Points on a hilly landscape, in no order, each with its height.
From any point a climber steps to the highest of the 2 points nearest to it. It stops when none of these is higher. Distance is the straight distance between rows; heights are no part of it.
Q_470: [-6 7 -4 -21 -15 -5 10 4 23 -10 14 11 -16 -5 -13 -9 17 8 -5 -40]  h=1.75
Q_254: [-13 23 1 -2 2 -8 11 -20 22 -17 -15 -7 4 9 1 5 24 -6 -7 -28]  h=4.45
Q_664: [1 -2 8 0 5 7 -20 -7 -2 -2 -29 -3 13 21 9 -3 -16 -2 -11 27]  h=3.57
Q_750: [-8 -23 7 18 17 -3 -11 -1 -11 17 3 8 1 14 10 9 1 1 6 -1]  h=6.88
Q_88: [-8 7 -17 0 -18 12 1 23 0 2 0 6 -21 -23 -20 -7 -10 -20 18 1]  h=2.05
Q_362: [-10 2 -18 0 -9 -1 -3 21 -7 11 7 0 -21 -26 -21 0 -5 -22 18 3]  h=2.11
Q_114: [8 -4 -4 3 13 -11 0 7 -19 19 13 -9 9 -2 -1 6 -2 -1 1 5]  h=5.94
Q_817: [-13 10 -8 -6 -8 -7 16 -4 14 -11 10 8 -20 -7 -13 -2 16 -13 12 -31]  h=1.88
Q_202: [1 1 2 6 2 -6 12 -7 -4 -4 16 4 -1 6 -3 5 12 -17 10 -22]  h=5.55
Q_946: [-15 8 3 -6 -9 -5 16 -6 30 -14 2 13 0 10 0 -8 18 7 5 -32]  h=3.95
Q_730: [-11 2 -5 2 -9 -3 2 16 -7 7 17 10 -16 -27 -5 1 -8 -7 21 10]  h=1.95
Q_823: [12 -3 -8 6 15 -13 -3 6 -17 13 -8 -22 21 17 -2 21 1 -7 -29 8]  h=3.89
Q_323: [8 15 -8 -11 3 -1 -8 13 -18 11 -2 -9 5 -21 -8 2 -12 0 5 17]  h=1.62
Q_718: [13 13 2 -19 8 -1 -14 -4 -9 14 -11 -18 3 -15 0 -7 -8 19 -8 34]  h=0.97
Q_939: [0 1 1 -1 -12 17 4 -5 18 -28 -7 2 11 21 -1 -5 3 6 -5 -11]  h=4.38
Q_367: [15 8 -5 -8 1 7 -6 16 -20 17 3 -4 -6 -27 -7 -4 -13 13 3 16]  h=1.47
Q_790: [-14 -3 -1 12 22 -6 -7 -8 -4 5 -31 -12 15 24 14 19 6 -20 -11 9]  h=4.82
Q_143: [4 -1 2 9 6 -3 0 4 -13 12 12 2 2 -4 1 8 0 -5 7 1]  h=5.46
Q_695: [-11 -19 12 18 -6 -1 -3 -2 3 4 10 22 -6 8 19 3 -6 2 15 9]  h=3.12
Q_414: [-4 2 4 2 3 -9 15 -14 4 -7 9 -5 -4 9 -3 7 24 -16 2 -32]  h=5.90
Q_437: [-13 3 -11 -16 -14 -7 16 3 26 -14 13 15 -31 -10 -21 -8 18 -5 5 -37]  h=1.81
Q_906: [7 -3 13 -9 2 6 -19 -9 -6 11 -26 -2 5 4 9 -14 -24 16 -15 24]  h=5.04
Q_262: [9 -7 2 10 -3 2 3 10 -14 8 24 10 -5 -6 3 6 -4 -4 12 0]  h=5.14
Q_312: [-3 -3 -1 5 -16 0 15 7 7 -10 25 20 -16 -7 -4 2 0 -10 16 -6]  h=1.86
Q_29: [-5 14 2 -12 -4 -7 7 -11 7 -12 4 -9 -6 5 -6 1 24 2 -15 -43]  h=6.82
Q_329: [12 -12 5 -3 21 7 -20 2 -14 14 -16 -10 8 9 5 1 -12 17 -21 21]  h=4.86
Q_741: [9 -12 12 3 8 12 -14 -6 -7 14 0 -1 -1 -10 13 -11 -16 30 -2 17]  h=6.49
Q_788: [-4 -21 3 21 18 -14 -4 3 -9 26 18 8 1 4 13 10 1 10 6 -1]  h=7.78
Q_336: [7 9 14 -13 -9 8 -14 -7 -5 3 -24 -3 8 2 9 -16 -25 7 -14 29]  h=4.53
Q_819: [-4 -6 -1 -5 -27 18 20 16 15 -21 9 20 -8 -12 -7 -9 -8 -4 11 0]  h=1.69
Q_974: [0 -21 6 17 7 -16 6 7 -10 21 34 12 -9 -1 5 12 8 -4 7 -6]  h=4.72
Q_901: [7 -23 3 -1 27 1 -16 -21 -3 7 -22 -14 -10 -2 8 -21 -12 33 -17 20]  h=8.73
Q_705: [13 7 -6 -2 0 -1 7 11 -18 0 10 -11 1 -3 -12 8 1 -15 -3 -8]  h=2.51
Q_755: [9 5 -1 -11 -5 13 -6 13 -12 14 1 -2 -15 -35 -1 -12 -16 24 4 22]  h=1.37
Q_644: [5 16 0 -11 -13 0 1 -5 12 -22 4 -8 -2 6 -7 -1 18 8 -18 -38]  h=7.32
Q_751: [-6 7 -5 -14 -19 6 17 7 25 -23 13 12 -6 -4 -9 -13 9 7 -1 -31]  h=1.68
Q_558: [-19 -4 4 13 13 2 -7 -12 3 -4 -24 6 7 27 12 6 5 -12 5 2]  h=3.67
Q_214: [19 -9 -2 -6 17 2 -12 0 -12 19 2 -10 5 -12 1 -5 -6 32 -10 16]  h=6.76
Q_476: [-15 -11 15 12 -6 -4 -6 -6 7 7 13 20 -6 -2 23 -1 -11 8 18 20]  h=2.97
Q_179: [8 -8 3 -6 12 9 -20 -2 -11 5 -25 -11 9 16 10 0 -14 4 -18 20]  h=4.14
Q_490: [2 2 7 1 -18 10 2 4 -3 -6 8 13 4 -2 4 -3 -11 -1 12 11]  h=7.87
Q_256: [6 29 -9 -7 -7 -3 4 -5 9 -21 -11 -21 8 3 -11 13 11 -18 -9 -7]  h=6.02
Q_403: [-6 1 3 -2 -9 -3 10 -8 22 -16 13 10 -9 12 3 -4 21 6 -3 -40]  h=3.78
Q_881: [-7 5 -16 -11 -21 6 13 16 14 -18 9 11 -22 -13 -22 -10 3 -12 9 -21]  h=1.96
Q_553: [-5 10 -14 -6 -21 15 11 19 5 -13 2 9 -15 -17 -19 -8 -4 -16 14 -10]  h=2.01
Q_814: [15 -9 8 1 4 9 -8 4 -14 17 14 3 -8 -20 6 -4 -13 31 1 15]  h=7.21
Q_436: [2 -6 -14 -2 27 -25 -6 -1 -3 31 -13 -20 21 6 -1 9 11 11 -17 16]  h=5.65
Q_596: [-1 4 3 1 -7 10 3 -8 22 -23 -3 2 7 18 1 -6 10 9 -9 -28]  h=4.05
Q_386: [12 -13 10 5 -8 11 -6 11 -7 9 22 14 -8 -15 12 -3 -16 17 6 13]  h=7.89
Q_671: [-11 -12 9 -3 -29 12 26 12 16 -19 17 23 -2 -7 3 -12 -11 3 13 13]  h=1.74
Q_680: [-5 12 -1 -11 -26 13 10 11 -1 -7 -7 8 2 -19 -4 -14 -19 -9 14 18]  h=1.93
Q_352: [-7 13 -9 -8 -26 12 14 11 6 -16 -1 10 -5 -13 -14 -12 -6 -11 17 6]  h=1.97
Q_747: [-6 -1 -4 7 26 -13 -6 -4 -7 16 -21 -17 15 19 8 20 6 -19 -16 10]  h=5.97
Q_568: [11 -8 13 -5 10 7 -21 -7 -7 12 -12 -7 0 -5 6 -13 -19 26 -12 24]  h=5.75
Q_880: [6 -7 8 7 9 4 -13 -2 -11 12 -2 -1 8 7 7 3 -8 4 3 11]  h=5.06
Q_288: [-3 10 -12 -2 1 -6 2 13 -12 10 9 2 -8 -19 -14 4 1 -18 17 2]  h=2.21
Q_282: [-1 9 10 -4 -3 3 -7 -5 -3 -1 -18 0 11 7 7 -2 -11 -4 6 23]  h=6.41
Q_628: [-1 4 -7 -12 -24 12 21 12 20 -24 9 15 -4 -6 -12 -11 -2 4 7 -17]  h=1.64
Q_911: [-10 -3 8 12 4 -1 2 -9 1 -1 -8 9 8 17 9 6 2 -16 14 0]  h=4.13
Q_322: [17 5 -6 -4 3 -4 5 11 -22 4 5 -21 15 -1 -11 15 1 -14 -13 -5]  h=2.77
Q_442: [-2 -2 1 9 5 8 3 -13 10 -18 -2 0 2 24 4 5 12 -4 -7 -27]  h=3.68
Q_285: [15 2 6 -20 16 -5 -17 -7 -3 11 -21 -21 4 -5 2 -10 -8 20 -16 35]  h=0.77
Q_147: [-8 -8 2 3 -23 3 19 11 15 -15 25 25 -13 -8 0 -3 -2 -3 20 6]  h=1.80
Q_16: [13 -10 -3 4 16 -5 -5 9 -19 22 5 -9 10 -4 -3 2 -4 17 -7 6]  h=6.66
Q_760: [7 4 -7 1 2 -9 5 13 -22 15 18 -3 -4 -15 -16 4 1 -15 7 -6]  h=2.33
Q_166: [-3 -5 4 11 9 -3 -6 -4 -8 7 -9 2 11 14 4 9 2 -11 7 6]  h=4.50
Q_684: [7 -9 -7 -1 22 -17 -10 4 -11 21 -11 -20 21 9 0 11 3 1 -21 17]  h=4.75
Q_791: [-7 3 4 1 4 -8 12 -19 8 -10 3 -9 -3 11 0 5 33 -10 -11 -40]  h=6.27
Q_295: [11 14 7 -11 1 1 -11 -3 -9 12 -7 -7 0 -27 4 -16 -17 21 4 28]  h=1.15
Q_913: [-13 28 -5 -7 -5 -11 4 -14 18 -15 -12 -20 0 -1 -4 12 26 -1 -18 -33]  h=4.87
Q_331: [0 -20 7 16 4 1 4 -6 4 -2 16 15 -5 18 10 9 5 -11 7 -14]  h=5.42
Q_252: [15 0 -9 4 6 -7 2 7 -17 3 -1 -26 16 10 -10 18 5 -16 -27 -1]  h=3.21
Q_123: [-2 2 3 6 -9 7 7 -6 12 -21 -4 9 10 14 0 -5 2 -7 6 -11]  h=4.74
Q_794: [-15 5 -17 -1 -10 -1 -8 21 -4 17 8 3 -25 -32 -15 0 -13 -10 21 13]  h=2.04
Q_555: [-2 -24 0 -1 30 -2 -26 -11 -8 12 -29 -6 -8 4 12 -17 -11 25 -17 21]  h=6.36
Q_48: [2 21 -6 -11 -20 12 1 7 -3 -9 -12 0 7 -11 -11 -8 -13 -13 12 17]  h=1.87
Q_405: [-2 5 -9 -10 -10 0 14 4 9 -14 13 5 -20 -10 -23 -5 15 -17 9 -27]  h=1.92
Q_429: [4 25 -6 -8 -13 9 4 -3 4 -27 -8 -12 13 2 -12 4 4 -11 -5 -2]  h=6.64
Q_889: [-7 -6 7 0 -6 -2 16 -8 22 -14 18 19 -11 10 3 2 15 -5 7 -27]  h=3.62
Q_532: [-8 -10 0 15 14 0 2 -13 5 -9 -11 0 1 29 7 11 16 -10 -6 -27]  h=3.31
Q_792: [5 3 10 1 -11 12 0 -1 -1 -8 -6 5 13 7 4 -5 -14 -1 4 11]  h=7.20
Q_740: [6 8 7 -13 11 -6 -21 -7 -4 10 -23 -19 8 6 8 -1 -9 5 -12 33]  h=0.55
Q_630: [-3 7 4 -2 12 -8 -21 -6 -3 10 -23 -14 15 11 10 7 -5 -7 -10 24]  h=0.36
Q_4: [9 -17 7 1 19 3 -8 -20 0 9 -8 -16 -9 -13 6 -20 -11 40 -12 23]  h=8.44
Q_682: [0 -24 -5 13 17 -18 -2 2 -11 27 22 2 3 -12 6 2 3 22 1 0]  h=8.62
Q_315: [-6 31 -6 -6 -3 -8 2 -14 13 -23 -14 -22 6 5 -9 12 19 -6 -19 -18]  h=5.33
Q_995: [6 19 -9 -8 -9 5 -2 9 -13 -2 -3 -4 4 -10 -11 2 -11 -13 7 12]  h=1.78
Q_479: [-3 -6 -5 6 28 -26 -1 -2 -10 34 -2 -10 20 3 2 9 7 12 -6 6]  h=6.81
Q_717: [-8 -19 13 14 -17 5 8 0 15 -7 15 26 -4 11 12 -1 -3 -1 15 3]  h=3.30
Q_722: [10 -14 -1 5 20 0 -9 5 -17 20 -4 -7 11 7 7 5 -6 10 -12 11]  h=5.85
Q_384: [6 7 -4 -3 -16 9 11 -1 10 -26 9 3 4 1 -6 -6 3 -4 6 -15]  h=5.05
Q_345: [-4 -10 5 7 -9 5 14 -3 20 -15 18 22 -5 11 5 -1 6 -4 14 -12]  h=3.48
Q_604: [5 -9 9 4 -18 9 -1 8 -3 3 16 15 -9 -11 10 -3 -16 3 13 13]  h=8.43
Q_448: [-11 13 -3 -3 -4 -6 10 -13 20 -15 -1 2 0 5 -2 -3 21 -6 3 -31]  h=4.15
Q_749: [5 4 8 -6 -7 5 -7 1 -5 9 1 2 -12 -34 6 -19 -21 26 3 22]  h=1.28
Q_20: [1 -15 -5 11 26 -22 -3 1 -13 30 9 -6 11 -5 2 3 5 14 0 6]  h=7.74
Q_629: [11 -7 -1 -1 19 1 -7 -10 -7 14 5 -16 -2 -21 1 -14 -6 36 -8 21]  h=7.00
Q_316: [-8 3 -3 4 -20 -1 8 13 2 -1 19 17 -19 -17 -1 0 -6 -12 22 7]  h=1.91
Q_266: [-14 -3 2 16 13 4 2 -13 3 -6 -18 1 6 26 13 10 11 -15 1 -16]  h=3.24
Q_508: [-10 3 1 8 12 0 -10 -10 2 -10 -34 -9 8 26 12 12 2 -18 -12 15]  h=3.99
Q_617: [0 5 -1 2 17 -18 0 -4 -9 14 -10 -15 16 11 1 17 7 -18 -6 7]  h=7.63
Q_796: [-11 1 6 3 2 2 -15 -10 1 -4 -34 -1 9 23 15 2 -6 -12 -6 20]  h=3.49
Q_409: [9 20 -5 -7 -10 9 -1 -1 10 -29 -3 -13 5 5 -9 1 10 2 -17 -24]  h=8.25
Q_49: [0 -21 9 18 5 -8 3 1 -3 11 26 17 -7 11 11 11 2 -7 11 -5]  h=5.02
Q_548: [7 19 -6 -14 -22 15 9 5 13 -30 -7 -7 9 0 -13 -5 3 1 -8 -15]  h=7.31
Q_12: [1 4 -3 -1 -6 2 13 -3 6 -18 11 6 -3 4 -7 2 10 -13 8 -21]  h=5.27
Q_522: [-4 -25 3 21 14 -2 -4 -3 -7 8 2 14 -1 21 14 10 6 -12 7 -10]  h=6.08

Where does a climber stop that starts at each point below?
Q_760 -> Q_682
Q_906 -> Q_604
Q_532 -> Q_409
Q_695 -> Q_409
Q_202 -> Q_409
Q_295 -> Q_553
Q_558 -> Q_16
Q_49 -> Q_682
Q_819 -> Q_362
Q_470 -> Q_553
Q_448 -> Q_409
Q_630 -> Q_16

Write out the way that a climber takes from each point below.
Q_628 -> Q_819 Q_671 Q_147 Q_312 Q_316 Q_730 Q_794 Q_362
Q_266 -> Q_558 Q_911 Q_166 Q_880 Q_722 Q_16
Q_285 -> Q_718 Q_295 Q_749 Q_755 Q_367 Q_323 Q_995 Q_48 Q_680 Q_352 Q_553
